Each row is a point on a tangle of strands that fork, close into loops and nearly touch. The rows are in no order.
(in the rows, 128 means zero)
Points whose rows are less than 176 apart are linked; no others are. Some points are linked to none.
zib: [103 110 125 178 114 140 113 176 107 172 129 130 152 127  83 137 146 118
 161 107 105 139 158 121 134 163 117  53 139 134 153 171 143 162 183 200
 122 125  74  95 116 210 138 128 140 187 100 134 128 142 172 135 134]
rifi: [162 127 138 150  79 141 169 131 156 144 180 176 132 131  84 115  69 161
 111  97  99 131 146 127 144 161 126 182 165 144 109 112 149 162 148 153
 106 108  76  19  87 120 155 159 133  67  98 108  91 145 139 137 115]
Pake: [104 125 108 141  92 143 131 155 171 154 105  89 109 167 105 113 120  89
  97 113 134 143 147 176 175 110 183 146 130 110 176 131 104 143  80 132
 180 139 154 168 153 165  77  99 125 104 147 146 156 144  50 131 130]
mena: [ 83  84 143 111 129 130 127 109 169 101 114  88 104 137 145 116 103 122
 133 132 151  85 133 214 186  92 153 143 148 106 128 127  72 169  60 173
  95 135 169 160 106 136 159 175 163 107 168 192 122 121 171 127 127]
Kifi: [116 115 145 151  98 155 155 131 142 117 169 166 165 113  77 147  66 167
 130 119 121 137 142 125 120 150 144 126 173 136 120  94 136 158 109 190
 123 122  75  81  64 135 158 144 141 117  81 150  88 139 153 119 117]
lerel: [142 124  99 164  99 149 136 150 159 185 117 120 117 130 101 115 135 106
 111  81 140 160 112 142 184 124 149 161 134 126 178 118  87 136 113 111
 141 133 151 128 136 114  87 102 112 147 112 147 168 136  62 110 148]
Ner: [183 119 156 104 106  95  87 136 124 162 148 149 107 129  91 148  99 181
 105 176  91 105 176 146  84 159 115 118  83 180 129 155 181 132 202 124
 166  67 109 114 164 114 134  90 121 138  82 113  83 146 132 137 127]
Kinam: [119 129 115 111 137  87 162  86 134  99 154  55 121 142 189 118 141 120
 155 136 142  91 139 221 143 101 125 157  93 135  71 155 152 132 139 125
 103 151 128 102 159 118 145 138 126  50 183 146 131 137 171 107 102]
Balot: [101 131 106 124 111 149 122 124 132 112 130 129 150 133 160  71 132 121
 137 104 120  86 109 140 164 141 105 129 138 116 129 155 114 140 142 121
  96 133 113  59 126 116 141 131 132  89 153 119 177 109 192 123 161]
Lobub: [ 49 118 146  98 128 145  97 138 120  96  99 139 139 153 163 144 130 187
 158 156 127  90 182 157 130 145 112  25 121 142 164 159 160 159 184 161
 148 111  81 129 107 120 169 112 216 143 148 117 149 130 208 152 133]
bolas: [131 118 176 140 174 120 121 144 172 145  96 132 139 135 101 134 124 110
  81 130 147 122  86  74 130  81 133 177 138 130 177  65  57 130  68 110
 135 117 178 180  94  86 129 150 106 174 134  88  82 147  81 155 144]
Fano: [157 110 133 123 123  90  95 156 127 161 119 113 120 134  70 176 122 130
 107 133 116 130 140 196 123 116 132 118  76 127 143 128 146 145 170 128
 173 100 130 160 155 158 112 107 100 134 105 143 101 128 101 162  80]
riku: [190 124 120 139  56 170 160 114 113 179 169 157 112 145  63 143  77 171
 109  81 112 128 145 131 120 166 120 194 140 143 122 146 178 134 171 125
  99 101  77  46 114 114 114 129 133  80  92 130 107 155 117 130 110]
nonof: [ 64 124 138 134 131 148 117 128 121 113 115 145 143 140 155 119 111 187
 158 134 126 103 138 124 159 141 122  69 156 141 143 134 120 160 138 182
 127 110  95  87  78 103 169 129 183 126 133 138 159 126 214 140 162]
gotub: [122  84 121 174 126  81 148 160 185 164 135 119 147 136  79 128 106  93
 122  94 135 113 106 175 180  95 189 206 146 125 149  96  75 168  91 124
 124  85 154 111 102 112 131 151 123  95 154 124 104 137 109 146  95]
Fim: [153 127 119  74 125  79 157 102 103  68 104 135 125 131 137 125 113  70
 116 145 134  99 158 116  75  82 122 135 123  88 103 117 204  83  48  97
 168 161 142 169 153 160  91 170 116 114 170 105 131  99  83 139  91]
gutu: [159 112  70 138  78 170 163 148  95 127 143 107 106 130 105 184 110 173
 126 121 165 152 148 168 117 146 149  76 131 114 155 156 159 142 171 166
 134 112 128 135 119 185 106  80 140 141  70 218 163 153  98 124  70]
budig: [135 118  89  55 134 120 134  86  33  68 116 172 127  94 163 134 125 161
 142 149 151 116 134  97  67  74 106 118 133 120 131  93 161 101  84  98
 159 121 155 147 101  67 119 157 104 142 118  82 161 107 170 153 117]
leme: [129 151  75  83 145 147 146 130 108  76 168  98 103 158 197 107 167 174
 149  94 151 118 130 166 153 185 106 128 145 157 114 180 128  90 170 104
 116 119 142  94 130  63 133  87 136  87 132 168 180 144 144  77 163]
Ripam: [ 85 148  98 154 102 122 112 137 128 169  66 103 143 109 149  70 163  82
  97 133 143 117  80  98 174 118 112 147 121 113 162 163  87 112 117 104
 121 127 132 143 153 118  95 127 117 150 159 107 201  86 105 120 154]
rarav: [ 97 137 126 139 119 100  92 141 105 167  88 124 160 122 127 113 174  82
 120 130 127 120  99 101 153 124  93 101  87 103 158 176 120 116 174 100
 137 138  95 142 186 153 110 122 121 166 137  72 172  94 120 150 130]
maroz: [112 151 160 146 141 126 121 160 169 177  55  98 148 167  91 101 116 107
  81 145 135 135 102  87 150 105 143 142 143 118 194  99  65 123  60 138
 157 121 152 205 144 104 140 123 125 158 129  92 112 150  70 160 168]
Poti: [ 95 164 198 134 150 132  92 139 162 195  55  73 123 169 106 112 121  76
  93 159 128 126 143  82 152 130 126 130 133 106 156 111  89 125  84 142
 155 146 118 217 174 140 170 133 145 182 164  80  99 148  66 169 151]
bubo: [137 114 175 133 198  98 123 149 137 122 109 118 119 156  71 192  98 116
 133 154 136 105 158 121  84 109 147 123 132 102 136  67 124 125  71 165
 154  95 136 207  99 161 133 115 130 190 127 147  46 126 100 152  84]
pusas: [101 167 149  57 151 137 125  97 156  46 117 105  96 136 202  84 142 115
 111 143 119 121 133  91 128 128  89 122 152 159 107 117 119 108  93  93
 147 172 161 150 134  67 133 139 150 109 175 115 151 146 154  95 176]
nog: [105 142 167 222 121 133 171 147 150 183 133 177 155  89 133 112 113 142
 153 133 136 160 117  60 135 171 138  86 171 132 115 114  80 151 114 194
 109 132 110  73 108 145 184 137 135 155 115 136 115 119 131 107 171]
fase: [ 83 154 182 107 185 181  76 137 168 124 104  74 101 155 142 131 132 124
  89 139 133 154 126 141 177 114 130 100 117 159 135 113  31 170 118 128
 138 156 171 180 138 104 134 117 126 177 120 138 104 162 121 133 200]
dat: [150 110 176 169 146 106 118 122 141 197 139 180 131 102 147 118 140 172
 136 146 136 158  74  68 122 129 115 103 116 158 135 109  63 152 198 124
 127 103 156  97 132  97 166 129  97 146  98  83  98 104 124 123 163]
vasu: [158 155 169  53 147 134 103 113 155  66 155 141 112 125 118 136 120 128
  88  88 112 118 142 126  98 104  87 147 151 138 111  69 167 125 115  92
 146 156 148 135 113 101 115 154 151  95 124 112  89 162 139 114 111]
maf: [117 131 154 175 191  76 118 123 103 163  73 138 144 111 104 141 133 102
 129 171 140 106 119  56  85  88 136 156 119 104 118  84 113  98  63 132
 142 129 143 192 142 128 144 161  97 193 136  91  72  80  97 160 126]
Rafu: [180 148  81 108 129 151 135 121  94 121 140 153 134 137 163 102 176 139
 135 103 118 135 108  66 133 176  89 131 119 153 137 156 148  81 184  73
  91 130 124  66 123  87 124  82 116 134 113  98 175 127 120 110 150]
kuruk: [206 122 117 141  86 122 127 118 118 196 172 148 102 141  86 156  90 178
 109 133  85 115 175 116 101 166 111 169  94 194 113 163 193 115 182 109
 124  82  94  56 158 104 118  98 116 110 104 109 100 155 111 124 125]
zese: [154 141 115  98 106 131 137 123  94 124 149 163 142 118  99 128 139 119
 124 130 106 148 145  85  63 145 117 132 126 124 117 116 189  81 148  94
 154 131 112 138 141 136  97 112 111 141  96 101 138 127 118 126 111]
dap: [166 112 124 103 101 159 125  88  93 125 152 188 147 107 120 132 126 204
 143 123 156 113  73 105  93 115 105 164 131 128 129 125 138 137 177 107
 104  90 123  71  78  82 132 164 105  96  87  94 120 113 177 155 131]
Pidi: [ 73 142 111 112  91 159 115 143 142 122 103 143 130 129 165  54 138 123
 107 101 127 103 139 131 190 149 108 103 151 107 160 167 121 132 140 119
 139 135 115 108 123 118 114 116 181  99 168 106 212 121 164 122 181]
ruf: [109 126 126 165 131  80 131  84 108 132  80  78 149 110 157  95 180  71
 127 161 142  98  76 145 165  72 116 144  80 110 104 159 107 108 112 109
  94 167 134 124 133 136 135 157 104 146 177 124 143  71 160 135 101]
geta: [112 128 137 111 145  95 170  90 175  80 136  60 100 157 198  96 137 103
 138 150 123  98 146 201 154 110 152 162 127 134  81 130 127 122  72 128
 128 176 151 143 162 108 133 154 134  68 213 158 137 136 147 100 116]
zak: [ 92 161 156 114 107  84 101 123 124 145  85  89 132 151 160 120 159  92
 110 143 115 108 136 142 143 126 132  86  77 123 138 187 158 122 176  89
 203 146 102 173 218 167  99 109 150 145 145  67 161  88  85 138 108]
rori: [135 122 127 188 151  73 145 102  97 144 127 111 145 107 161 118 170 121
 142 149 127  86  60 151 167 100 125 161  74 141  97 137 110 137 165 118
  77 143 112  65 134 113 162 147  90 130 149 102 127 102 165 140 119]
saze: [121 113  83 135 121 134 132 138 103 107 122  98 135 113 166  87 153 102
 160 108 138  88 129 183 192 139 119 129 142  75 110 193 131 128 139 109
  57 131 124  81 131 143 139 130 127  78 182 156 203 105 151 114 140]
Muzi: [ 90 154 151  77 149 148 151  96 172  91  85 100  87 154 172  67 103 110
 114 169 116 105 148 108 136 126 115 140 163 128 118 100 122 114  49 140
 129 152 137 175 139 103 143 130 176 124 185 140 144 130 142 117 174]
kotel: [130 139 130 186 128 118 122 128 144 205 104 148 148 109 156 113 154 157
 114 131 145 158  75  81 165 119 123 115 132 171 172 132  52 152 162 115
 145 107 152  97 145  79 127 103 108 170 108 106 142 102 102 131 172]
sefev: [122 112 155 148  86 157 116 146 147 162 132 160 149 108  94  92 117 124
 105  86 109 129 112 103 170 127 120 129 157 127 167 120 100 184 169 143
 128 131 100  52 100 110 124 157 142 111  74  95 141 128 155 154 154]
lelim: [145 160  76 129 121 163 138 128 104 113 136 132 118 127 172 100 177 124
 116 117 134 180 105  56 121 166 106 137 139 154 131 144 114  74 126  74
 137 134 149 132 120  92  74  76 115 163 125 128 184 122  73  88 154]
Faf: [124 107 120 146 109 116 151 116 111 165 123 175 165 118  71 121 112 145
 139 141 110  93 115 114 124 122 118 144 128 100 141 117 150 137 153 132
 137  95  82  91 130 158 131 158 117 123 114 110 128 107 159 169 112]
nesi: [ 71 112 173 182 123 148 162 154 165 152 106 134 133 137 110 109  74 116
 134 154 118 125 167 104 152 137 172 126 189 134 155 109  94 168  43 224
 123 142 111 132  92 165 172 169 166 157 126 156 103 152 133 145 159]
fogi: [127 151 140 114 135  70 147 118 129 122  78 114 126 164 117 127 112  73
 115 163 127  89 166  95  95 101 135 152 127  93 122 100 189  82  61 128
 182 133 123 186 161 159 113 142 136 143 177  95 111  97  74 147  75]
dolu: [110 144 134 187 147  93 120 111 105 150  97 106 147 106 123 124 154  85
 153 176 131 116  97 105 114  96 131 135  89  99 104 129 134 101 101 122
 132 146 112 178 150 152 147 140 101 168 144 116 114  74 130 144  86]
pemuf: [112 152 180  86 118 101 138 111 168 151  83 136 130 153 102 113  94  93
 107 152  96  91 191 111 119 117 118 129 147 122 129  94 188 123  87 135
 205 122  87 157 169 159 123 119 188 133 173 111 115 115 112 150 102]
mita: [172 156  95 109 154 124 109 133 112  87 159  84 109 133 177 132 186 100
 125 116 132 171 103 148 133 153 120 111  73 134  90 165 132 101 172  70
  92 180 157 117 148 152  89  82  93 120 135 143 142 141  81  94 110]
tam: [ 90 127 166 200 125 122 165 162 170 196 123 151 160 122  75 129 105 118
 129 121 114 144 144  88 131 157 153 119 168 128 153 102  92 147  68 195
 143 127  90 126 106 154 165 144 141 147 115 125  92 144 104 137 145]
gagi: [ 91 104 111 117  67 151 154 138 173 109  94  97 106 151 139  94  96 119
 120 139 159 109 165 190 163 121 161 106 156 110 177 164 125 149  71 158
 182 139 134 170 160 176  77 120 162  95 156 179 192 128 108 128 133]
bobe: [193 129 103 102 102 127 148 128 113 109 179 123 122 150 123 142 127 135
  76  71 121 165 159 159  96 113 151 217 113 136 118 109 179 104 116  84
 145 114 153 109 112  73 103 132 130  53 127 118 123 179 101 103  74]
vugob: [152 157 149  88 143 122 108 130  95 118 158 163 136 115 130 141 135 141
 129 162  83 149 166  86  56 166 119  87 114 166  79 101 192  95 179 113
 160 112 104 141 157 123 127  96 126 169  90 107  94 124 137 120 135]
kisem: [ 91 128 120 182 106 151  99 169 114 201  98 146 171 101  97 127 168 103
 131  95 124 139 122  84 159 148 118  68 151 122 184 165  88 164 168 168
 139 126  99 114 123 173 134 132 140 202 111 109 160 137 146 154 169]
sug: [145  87 102 157  98 108 153 154 150 169 142 132 150 138  58 168  95 132
 118  74 146 140 116 187 154 114 179 198 142  94 159 105 115 153 106 143
 127  76 129 109  94 134 119 139 139  77 119 148 109 137  91 132  79]
dirop: [119 123 121 140 122 119 133 132 153 144 141 115 122 135 160  87 155 109
 127  96 105 139 133 150 172 150 130 144 119 153 123 134 103 144 152 121
 120 133 130  85 151 110 136 103 128 105 127 139 155 120 145 108 138]
lesa: [111 133 146 125 125 132 125 150 176 123 148 108 129 130 113 121 121  92
 126 111 106 146 141 175 158 129 144 120 120 138 119 125 108 146 111 136
 113 158 127 130 133 156 128 120 127 109 128 152 124 140 133 111 128]
verum: [133 153  71 124 133 155 106 132 102  81 134  88  96 129 196 132 170 115
 126 125 150 168 104 122 133 158 120 106 116 129 105 164 100  76 126  73
 117 147 176 161 129 127  88  82  90 151 136 160 172 122  88  80 141]
fadol: [152 119 137 215 136  98 187 123 159 158 188 168 142 111 156 139 102 148
 157 131 131 125 106 131 144 140 170 173 159 149  96  89  88 151 124 150
  92 107 126  29  98 119 186 168 110  88 132 117  84 119 135 116 140]
bafu: [116 153 131  93 113 145 142 132 130  68 147 133 140 136 151 112 125 104
 151 130 118 114 165 130  92 149  98  77 137  95  94 154 193  98 126 116
 109 155  85 117 146 186 108 112 156  82 162 137 150 112 141 121 127]
Vad: [208 126 127 166 132 144 157 130 114 188 171 180 151 103  85 144 140 150
 135  98 106 178 101  62  95 146 132 170 129 121 145 110 142 116 167  87
 124 116 123  79 134 126 128 127 114 140 100  91 103 109  72 118 113]
Sofi: [151 115  97  96 120 108 147  93  91  60 127 123 130 104 177 133 143  80
 131 128 148 125 102 131  87  79 106 113 109  86  97 162 175  91 106  86
 113 163 160 157 135 152  90 155  89  91 160 124 154 121 102 125  99]
tonup: [123 150 123  76 141 116 149 118 134  80 163  89 107 156 191 117 140 153
 156 121 128 103 143 185 123 159 103 124 105 180  76 165 168 123 166 121
 117 129 123  92 145  81 155 106 138  62 144 132 135 155 191 101 134]
gigat: [178  98 113  96 112 127 128 118 100 114 162 133 132  99  65 158 122 135
 111  89 164 108  79 164 106  75 127 206 102 102 141 144 135 128 143 101
  90  89 164 129  84 107 129 190 110  99  92 105  83 131 133 152  77]
zab: [159 147  71 113 144 166 137 114 105  93 156 120 120 127 194  97 176 178
 139  76 142 138  99 113 164 178 105 162 150 154 134 155 103 101 168  68
  92 127 161  85 104  34 131 106 105 102 132 143 184 125 134  81 160]
rab: [169 128 121 142 108 140 137 140 118 118 151 150 129 126  72 153 112  94
 123 123 115 162 146 122  79 142 159 111 125  84 115 112 177  92 112 109
 135 139 131 174 119 194  87  97 116 138 111 142 109 123  79 129  84]
reg: [102 152 143 134 123 137 170 126 180 122  99 113 108 178 147  53  98 114
  99 167 118 140 150  97 143 143 157 191 174 133 131  80 109  98  30 144
 145 137 152 165 142  99 126 113 125 107 164 122 144 160  93 105 172]
Roneg: [164 103 101  54 133 151 115  74  49  79 132 190 132  82 119 137 120 187
 147 128 147 114 117  87  70  93  94 119 149 119 134  91 157 134 155 103
 119 106 142 127  74  75 125 176 106 127  89  94 126 114 182 159 134]
bof: [123 143 148 134 129 133 154 174 181 142  73  64 117 181 121  75 101 100
  85 154 122 150 142 101 152 116 169 188 160 103 169  88  87 107  34 125
 159 126 164 201 144 105 107 106 113 124 151  99 115 163  55 139 164]
Lani: [107 120 119 112 109 148 144 103 152 139 102 161 136 132 117 105 126 149
 111 142 136 142  92  91 110 120 131 132 150 131 171  95 114 124  96 128
 152 128 138 143 117  96 102 125 135 145 106 131 150 121 129 137 146]
belat: [ 98 160 155  92 162 175  56 154 138  47 132 131 140 122 147 126 139  92
 117 110 107 145 119 109 117 148 105  55 137  98 103 160 127 108 143  89
  67 197 115 144 112 175 109 116 148 135 158 142 112 145 139  97 162]
Mino: [128 121 120 111 170 148 130 100 113  66 151 154 119 105 165 155 116 147
 154 136 135 159 109 100  74 105 119 117 131 145  98  93 114 111  87 129
 113 139 161 166  99  94 150 137 101 158 111 152 111 136 161 113 134]
kuzel: [113 127 142  67 149 161  82 130 133  79 137 154 122 114 115 153 126 153
 113 117 134 127 105 148 125 127  95  85 120 141 130 122 126 138 180 123
 101 144 125 139 110 105 133 134 144 128  88 142 111 155 188 130 138]
galep: [153 119  68 143  76 166 145 155 103 141 130 130 108 146 124 155 137 178
 155  86 165 140 141 145 168 162 139  85 155 152 186 177 127 146 169 177
 153 113 105  96 120 156 103  99 149 160  76 181 196 137 125 111 118]
fesi: [156 129 138 158 150  95  81 156 134 179 158  94 114 153 112 186 128 127
 130 133 104 155 148 206 129 138 138 122  52 173 104 152 142 162 193 132
 147 108 117 114 168 152 132  88  95 134  98 137  72 157  95 131  99]
duvem: [150 131 132  94 165 122 109 114 113  83 175 125 110 125 129 186 132 160
 150 148 128 157 141 163  76 115 140 109 106 161  91 105 137 109 106 145
 152 118 171 187 103 121 136 121 102 128  91 177  82 140 121 115  94]
tagob: [164 150 123  97 161  87  97 129 123 101 149  76  96 151 165 163 189 118
 104 120 130 152 124 188 102 117 128 139  51 168  76 155 138 116 176  90
 153 164 181 141 162 133 103 117  87  94 110 123 109 162  94 110 101]
zadad: [121 150 139 162 145 100 119 146 115 183 132 136 137 132 105 159 138 147
 170 172 108 160 154 124  89 164 157  67  98 157 105 128 168 131 159 154
 189 100  94 177 184 163 134  81 118 184 109 124 112  95 103 132 111]
Rubu: [118 158 159  92 133 136 139 110 150  88 129 144 150 106 139 100 122  70
 133 139  86  88 143 102 122 108  93 126 143  89  84 119 186 100  98 109
  92 180  94 126 143 186 120 157 150  87 170 111 130 120 164 131 134]
feg: [ 92 138 146  64 203 128  73 100 110  93  90 125  94 138 182 183 146 148
 151 178 129 126 132 133 107 114 113  68  95 141 113 123 116 129 147 122
 151 143 162 210 140 108 128 116 148 183 134 114 132 124 147 131 146]
Rik: [164 112 168 136 171  95  98 132 139 163 140 149 139 123 160 150 162 176
 129 136 126 136  94 133 105 104 120 132  70 194 122 113  86 158 208 124
 144  98 164 117 144  83 136 117  80 140  81  94  80 128 126 137 129]
sino: [143 114  54 155 121 126 154 116  86 108 150 100 115 116 142 136 142 113
 173 112 164 117 106 182 129 108 126 139 113  78 104 176 159 113 132 133
  62 134 132 113 129 149 125 120 107  87 132 160 164 110 139 110  91]
rilet: [139 122 118 156  98 102 157 127 117 169 130 145 143 129  72 124 111  84
 138 137  91 115 157 149 119 146 129 139 113  93 116 124 189 126 134 139
 125 106  72  95 149 184 123 131 131 105 143 117 126 112 129 150  91]
Pem: [110 134 173 114 207 147  99 120 155 109 110 120 112 137 136 144 129 128
  85 166 132 161  84  93 130 102 130 135 130 164 131  71  43 150  79 113
 124 136 201 188 119  82 156 135  98 181 117 124  66 158  96 137 179]
nobif: [216 106  90 113  99 166 151 105  83 153 181 137 114 144  87 165 123 160
 114  74 114 156 138 125  78 141 150 217 118 128 105 144 200 109 149  88
 100 109 121  85 124  98 118 139 121  84 104 124 130 154  90 102  80]
ninaf: [136 107 135 195 141  99 177 155 188 139 186 165 142 117 103 159  92 122
 141 100 142 133 111 154 168 133 182 210 150 128 121  86  61 174 111 144
  96  96 143  61  88  95 169 182 126  86 141 128  77 127 109 117 105]
Nov: [120 146 161 205 144 118 165 121 158 143 169 178 157  83 142 119 103 137
 166 150 117 127 108  69 126 149 130 141 158 133  76  84 104 139 112 158
  79 117 103  59 105 152 188 156 116 120 127 107  74 109 165 120 149]
Fub: [ 57  99 150 163 108 154 136 128 142 143  68 110 125 139 136  89 100 141
 132 156 129 115 152 107 170 127 159 110 190 135 174 127  80 166  70 216
 133 138 120 139 106 129 153 161 176 164 146 155 154 149 169 129 189]
Tigad: [157 121 173 135 208  66 131 153 123 131 126 149 144 115  84 179 118  90
 131 139 106 104 153  66  68 116 133 169 146 110  97  40 145 109  82 128
 135 102 142 179 124 135 130 141 102 185 141  87  42 112 104 150 103]
tobib: [ 88 170 181 117 119 113  86 113 145 185  65  73 134 150 130 123 150  75
 118 150 110 132 155  99 144 133 141 107 106 121 127 149 115 115 123 120
 186 155 101 199 199 165 136 118 151 165 158  93 132 125  82 154 129]
moz: [159 135  97  91  83 152 143 130 103  98 165 119 100 137 103 179  88 194
 123 139 142 140 168 183  84 150 122  96 111 118 132 176 187 125 166 141
 155  95 112 134 125 156  98  90 129 110  90 199 141 153 125 116  81]
sira: [ 68 122  77 139  88 155 115 148 129 142  96 105 103 133 181  51 141 147
 116 118 151 102 127 134 206 161 122 119 172 136 187 176  92 132 131 124
 164 103 139 116 135 106 118  87 153 140 173 158 231 105 126 107 193]
luram: [175 112  89 138 134 109 155 101  89 119 167 114 128 123 110 144 153 123
 145 110 146 115  90 183 115  84 132 195  96 119  93 143 144 112 130 115
  73 117 146  96 132 119 129 154  97  96 115 135 130 122 137 129  89]
peda: [160 102 123  87 110 141 141 133 146 114 156 146 135 104  54 152 102 135
 111  74 159 127  95 177 146 106 146 197 141 103 159 122 110 150 122 123
  95 108 143 115  79 122 133 176 132  89  88 165 102 135 139 139  98]
kivu: [186 105  71 171 102 157 175 145 111 207 150 157 119 137  97 170 114 204
 138  87 148 181 130 122 160 150 152 136 162 148 181 133 129 154 151 163
 144 112 118  72 130 138 120 127 136 144  91 171 155 126  90 107 113]
ruk: [103 110  94 101 166 133 133  74  89  77 111 160 105 105 187 130 121 181
 152 151 156 122 103  68  70  88 110 126 149 140 119  84 122 113  75 135
 122 110 169 157  92  49 148 154 129 144 131 125 140 127 177 144 152]
fodot: [152 115 121 117  95 116 163  73  79 159 124 188 143 117 114 132  87 212
 147 159 129  92  99  93  76 101 116 163 154 114 140 100 162 139 153 134
 153  66 104  82  95 111 139 161  97  92 114  96 110 106 165 160 123]
lakap: [131 131 176 113 165 124 119 143 155 120 124 134 140 138 102 159 117  89
 118 143 116 114 148 135 120 118 129 122 116 115 129  92 112 130  88 131
 132 143 140 180 125 157 132 131 142 143 135 147  78 125 118 140 101]
nar: [131 141 106  90  99 153 160 123 123  55 140 127 123 139 133 144 102 142
 146 128 143 139 165 146  77 150 119  57 139 101 117 175 188 107 147 134
 150 141 111 152 138 176  87 103 160  96 120 163 161 131 110 128 100]
veve: [ 42  95 119 157  83 168 100 140 140 134  63  81 109 130 172  43 122 123
 130 142 135 109 149 129 201 159 139 115 180 140 178 164  73 160 105 180
 151 108 147 148 119 101 135 126 183 166 181 159 195 132 160 106 211]
Meki: [124 112  85 177 131 108 144 119  84 122 127 110 133 110 129 161 129 111
 188 153 145 114 106 160 116 102 135 102  92  80 101 149 149 111 127 143
 107 122 113 129 143 183 136 116  99 144 120 149 148  79 139 141  83]
Biki: [109 119 126 166 122 133 116 144 118 202  92 181 168 101 101 106 156 154
 133 113 146 135  78  51 151 133  98  97 146 131 193 132  87 135 199 127
 133  97 114 107 138 122 116 116 121 174  92  91 166 112 137 165 163]
Mavos: [ 73  88 111 173 124 133 133 120 127 109 110  83 117 105 157  99 103 114
 172 169 152 112 127 168 169 123 147 140 144 102 111 144  75 140  52 175
  78 129 140 158 101 143 157 155 125 131 167 192 146  99 177 103 149]
buvi: [115 174 163  38 139 164  86 115 158  53 143 142 111 146 163  94 128 116
  81 101 110 133 139  95 121 129  81 100 143 143 111 102 144 106 139  98
 140 190 130 133 128  82  98 127 164  85 134 113 141 150 151  93 172]
vitoz: [110 119 170 112 139 167 114 133 156  92 137 159 126 105 100 167 101 166
 118 119 130 148 132 120 107 136 132  98 161 140 132  87 111 148 126 168
 110 151 114 117  80 115 136 149 152 134  87 167  87 140 160 131 132]
nasag: [143 135 101  72 139 106 137  97  47  45 153 131 131  84 185 116 150 108
 171 134 149 120 142  93  72 107  91 105 112 115  94 122 198  83  98  92
 120 160 140 137 118 112 113 146  87 133 148  99 141 119 163 132 126]
Lan: [119 162 176  52 155 172  70 148 162  41 165 119 123 129 157 120 123 120
 112  82 116 137 123 143 133 138 102  90 129 141  97 142 125 128 171  94
  91 196 131 124 112 115 126 124 147  79 118 127 105 163 160  80 156]
Tesuv: [159  95 137 114 106  87  98 142 100 173 110 117 121 125  81 150 120 165
 105 152 124  87 118 176 119 118  94 143  65 162 167 169 147 150 215 137
 144  68 123 114 169 126 125 119 109 135  97 118 112 128 144 169 112]
Mut: [144 122 122 131 151  81  93 115 128 149 149  90 109 151 156 156 171 158
 125 114 132 136 100 189 134 118 127 145  53 192 116 159 101 155 192 120
 135 128 153 112 174  90 132  96  94 126  97 125 108 135 112 120 116]
gofu: [180 141 134  59 121 105 123 124 126  76 158 124 113 136 122 144 120 109
  87  85 137 153 155 160  88 106 128 158 129 127 110 107 157 109 100  92
 157 139 178 163 113 110  93 150 118  75 121 130 103 170  97 127  78]
Bib: [ 75 139 160  98 113 145  82 130 105 121  77 139 125 134 118 157 137 145
 122 157 112 116 203 129 122 157 120   7 139 151 172 139 171 151 191 153
 176 130  61 152 130 161 134 115 217 169 142 119 135 142 171 142 137]
feko: [156  94 115 188 123  95 143 123 135 170 166 142 137 104 128 136 148  99
 153 124 118 121  84 133 160 131 143 170 114 131 105 130  92 163 153 124
  51 132 103  20 133 137 170 161 101 123 121 100 102 120 129 127 134]
Zozol: [ 64  99 125 141 140 139 107 131 128 116 108 124 138 101 133 138 125 140
 172 150 130  99 115 143 154 114 124  81 136 111 131 141  87 166 107 177
  81 136 114 134  85 151 168 150 157 162 139 161 126 116 198 144 141]
fes: [ 92 165 136 148 150 148  86 154 118 122 115 109 146  99 127 104 159  53
 134 118 120 146 111  85 137 154 108  76 112  91  93 141 108  95 124 101
  68 171 108 150 129 195 127 108 129 172 161 114 138 123 138 130 144]
ritom: [168 128 152 108 173 104 103 133 104 108 164 156 123 107 114 180 119 157
 151 176  91 139 174 137  61 137 125 104 108 153  65  90 166 117 144 136
 139 106 125 162 124 149 136 106 106 173  91 145  55 129 148 132 103]
fovi: [ 77 125 119 152 123 153  96 146 119 119 100 114 130 116 142 123 147  86
 160 157 131 140 137 111 133 142 128  46 130  71 126 177 122 115 117 139
 102 162 105 180 141 209 112 107 142 170 150 143 147 108 128 140 122]
dupi: [161 115 104 173 107 110 143 164 130 161 134 121 136 135  74 139 139  51
 114 107 110 156 146 146 121 124 161 146  93  88 116 114 172 104 120 107
 119 149 108 128 139 183  87  99 118  91 143 122 121 128  67 138  75]
Zeso: [161  98  72 170 127 138 147 137 142 173 152 130 111 142 100 153 125 138
 120  81 146 176 114 176 170 126 189 178 152 110 142 102 107 132 111 133
 121 110 157 119 127 105 109 123 112  91 121 175 156 140  70  87 106]

A piece is two or more points that can be reached from each other along the links. Count, over all rows, the pieces, the separate loops (a circle has one, a figure eight two, a Y none), the forks (points with three links) and the tips (points with one).
pieces | 5
loops | 5
forks | 11
tips | 11

How many points has the smallest loop of links through each point below? Write - if it is on no loop.
budig | 14
gotub | 13
sira | 17
Meki | 11
Kifi | 11
nonof | -

A fork is a point with three links, a tip a point with one. Leave the first point through the second and follow the links. Name the first fork or tip that comes.
Kinam; tonup | Mut
dap; fodot | budig
fadol; Nov | Balot
Pidi; sira | fadol

Name the points in between on the shortest way along the links from the first point to the second, in order.
vasu; zab | gofu > bobe > nobif > riku > kuruk > Ner > Tesuv > Fano > fesi > Mut > tagob > mita > verum > lelim > Rafu
lerel; lakap | Zeso > sug > peda > gigat > luram > sino > saze > Balot > dirop > lesa
Tigad; gotub | maf > dolu > ruf > rori > feko > fadol > ninaf
verum; kisem | mita > tagob > Mut > Rik > dat > kotel > Biki
Sofi; dupi | nasag > budig > Roneg > dap > fodot > Faf > rilet
Fano; belat | Tesuv > Ner > kuruk > riku > rifi > Kifi > vitoz > kuzel > Lan
